Points, in no order, along strands that fork, close into loops and pass close to each other.
(in the rows, 128 means zero)
Two points are linked if the straight distance between their rows is under 59.6. Some points are linked to none.
vepo: [ 95  93 180 136 126 100 142 111 120 147 131  65 178 170]
gir: [108 136 139 132 119 142 108 117 156 111 121  93 147  44]
sileb: [171 149  86 130 127 142 127 120 126 106 142 191  84 126]
nikob: [ 98  99 149 120 119 119 160 136 128 149 111 142 139 203]
tife: [106  81 186 141 107 143 181 158 142 157 130 159 134 193]
linib: [199 173  80 125 136 135  94 124 115  95 167 157  88  83]
voki: [137 131 127 123 151 120 116 163 123 143 151  79 120  59]
famu: [ 86 137 120  99 116 106 103  96 129 122  85  36 175  96]
tiva: [153 150  86 140 143 145 104 123 135 121 141 162 116  95]
nutin: [149 161  78 131 144 145  89 114 138 117 125 147 125  74]
Zis: [131 104 148 143 114 172 158 173 145 144 128 214 105 158]
zeni: [107 146  98 107 149  97  96 100 104 119 101  74 151 130]
piza: [111 141 110  99 144  99 111 137 114 136 118  42 139  75]
vavin: [111 137 123 126 130 140 101 110 147 123 107  95 155  79]
rakog: [115 104 170 138  92 183 159 173 146 147 103 215 123 166]
fose: [213 169  89 122 130 143 111 122 122  95 177 170  71 110]
tig: [133 137 119 117 139 132 109 149 144 136 147  91 117  22]
Fop: [109 136 101 109 135 106 135 104 114 119  99 132 127 180]
fogo: [130 117 156 157 140 146 121 142 142 139 153 115 136  93]
voze: [ 99  87 186 137  85 152 176 145 149 148 103 171 145 183]
daz: [109 122 143 127 151  97 116 127 105 141 132  70 155 149]
tilev: [ 88 124 131 111 132  90 117  87 117 135  95  60 180 168]
Tosef: [116 123 125 125 100 176 147 147 160 135  87 215 119 141]
lufot: [157 107 135 150 142 142 153 167 121 139 175 194  81 156]
Bokar: [140 134 119 124 158 113 108 159 105 137 154  89 122  80]
Dud: [114 147 103 120 143 124  97 104 130 125 103  94 150 104]
viba: [142  99 142 149 128 163 159 178 139 151 152 209  94 157]
lemo: [ 92  89 184 143 106  99 151  95 128 138 118  72 181 172]
rimug: [142 117 139 158 156 132 122 149 124 144 165 124 126 122]
Zav: [206 161 107 116 134 138 126 122 115  96 177 162  63 135]
zisa: [ 79  92 179 134  57 129 177 106 149 131  77 153 170 171]
Muze: [118 146 102 101 153  87 104 142  96 129 125  56 133  91]
bov: [134 128 122 141 151 116 130 134 115 136 149 136 119 149]
Vutos: [121 156  94  98 155  82  94 117  84 113 111  60 137 112]
mol: [107 134 106 124 137 114 124 100 124 129 103 113 149 159]
rizeg: [161 160  88 120 149 117  93 135  98 110 147 116 108  83]
Kugan: [199 141 112 120 122 149 138 141 123 103 176 193  54 148]
Sop: [ 91  97 180 148  94 113 159  95 147 129 112 105 176 164]
viru: [159 165  91 106 150 103  91 126  87 103 140  93 108  91]
kege: [ 95 143 104  90 133  99 101 113 121 129  95  38 159  84]
Guk: [113  84 185 158 120 144 176 153 148 153 146 154 130 174]
zusu: [ 81  94 176 146  73 117 169  89 152 126  97 130 174 158]
muga: [129 130 100 125 114 159 139 138 143 126 104 204 106 143]
nabeg: [133 137 103 125 141 114 130 116 112 114 124 145 108 160]
zubi: [169 177  56 117 135 134  76 110 123 100 132 144 109  56]
mude: [184 185  61 113 130 134  81 102 120  88 138 150  98  71]
Lan: [156 144 112 135 159 119 102 148 102 127 162 116 110  89]
vobol: [151 139  90 129 128 143 135 130 133 115 129 197  92 136]
viz: [ 83  94 189 132  61 149 176 134 149 134  82 174 157 177]
fonop: [ 95 121 128 118 130  99 126  94 121 136  98  84 172 173]
Puru: [106 121 130 139 130 133 129 107 145 137 115 111 153 141]
Susup: [137  99 171 170 153 135 145 156 131 152 174 126 130 141]
gapa: [104 106 168 134 143  98 128 127 111 148 137  60 164 157]
Sis: [110 141 129 115 122 130 115 128 155 124 126  79 131  22]
zeme: [183 127 118 149 140 140 137 154 118 123 186 192  71 136]
lomo: [118 121 140 146 135 140 125 120 148 135 128 118 145 122]
veso: [135 157 115  62 128  91 131  81  99  93  89 104  89 217]
lage: [108 112 163 134  85 183 160 153 164 136  92 213 129 147]
gug: [124  89 179 168 133 144 165 151 149 154 163 148 128 155]

A piece is all that can be reached along the links. How many separate loops has the piece of each point below (a circle has one, a figure eight two, a Y none), and how many tips (points with one link)?
zusu: loops 1, tips 2
zeni: loops 0, tips 2
mude: loops 0, tips 2

A tip is a point with one link. Name the tips that can be reached along the links from each point below, in the order of the rows.
Guk: daz, tilev
muga: sileb, tiva
gir: famu, viru

Name the points in between on the shortest way along the links from the first point to the second, in order.
gapa; viz: vepo lemo Sop zusu zisa
Zav; viba: Kugan zeme lufot
tiva; fose: nutin zubi mude linib
vobol; Zis: muga Tosef lage rakog
Guk; nabeg: gug Susup rimug bov
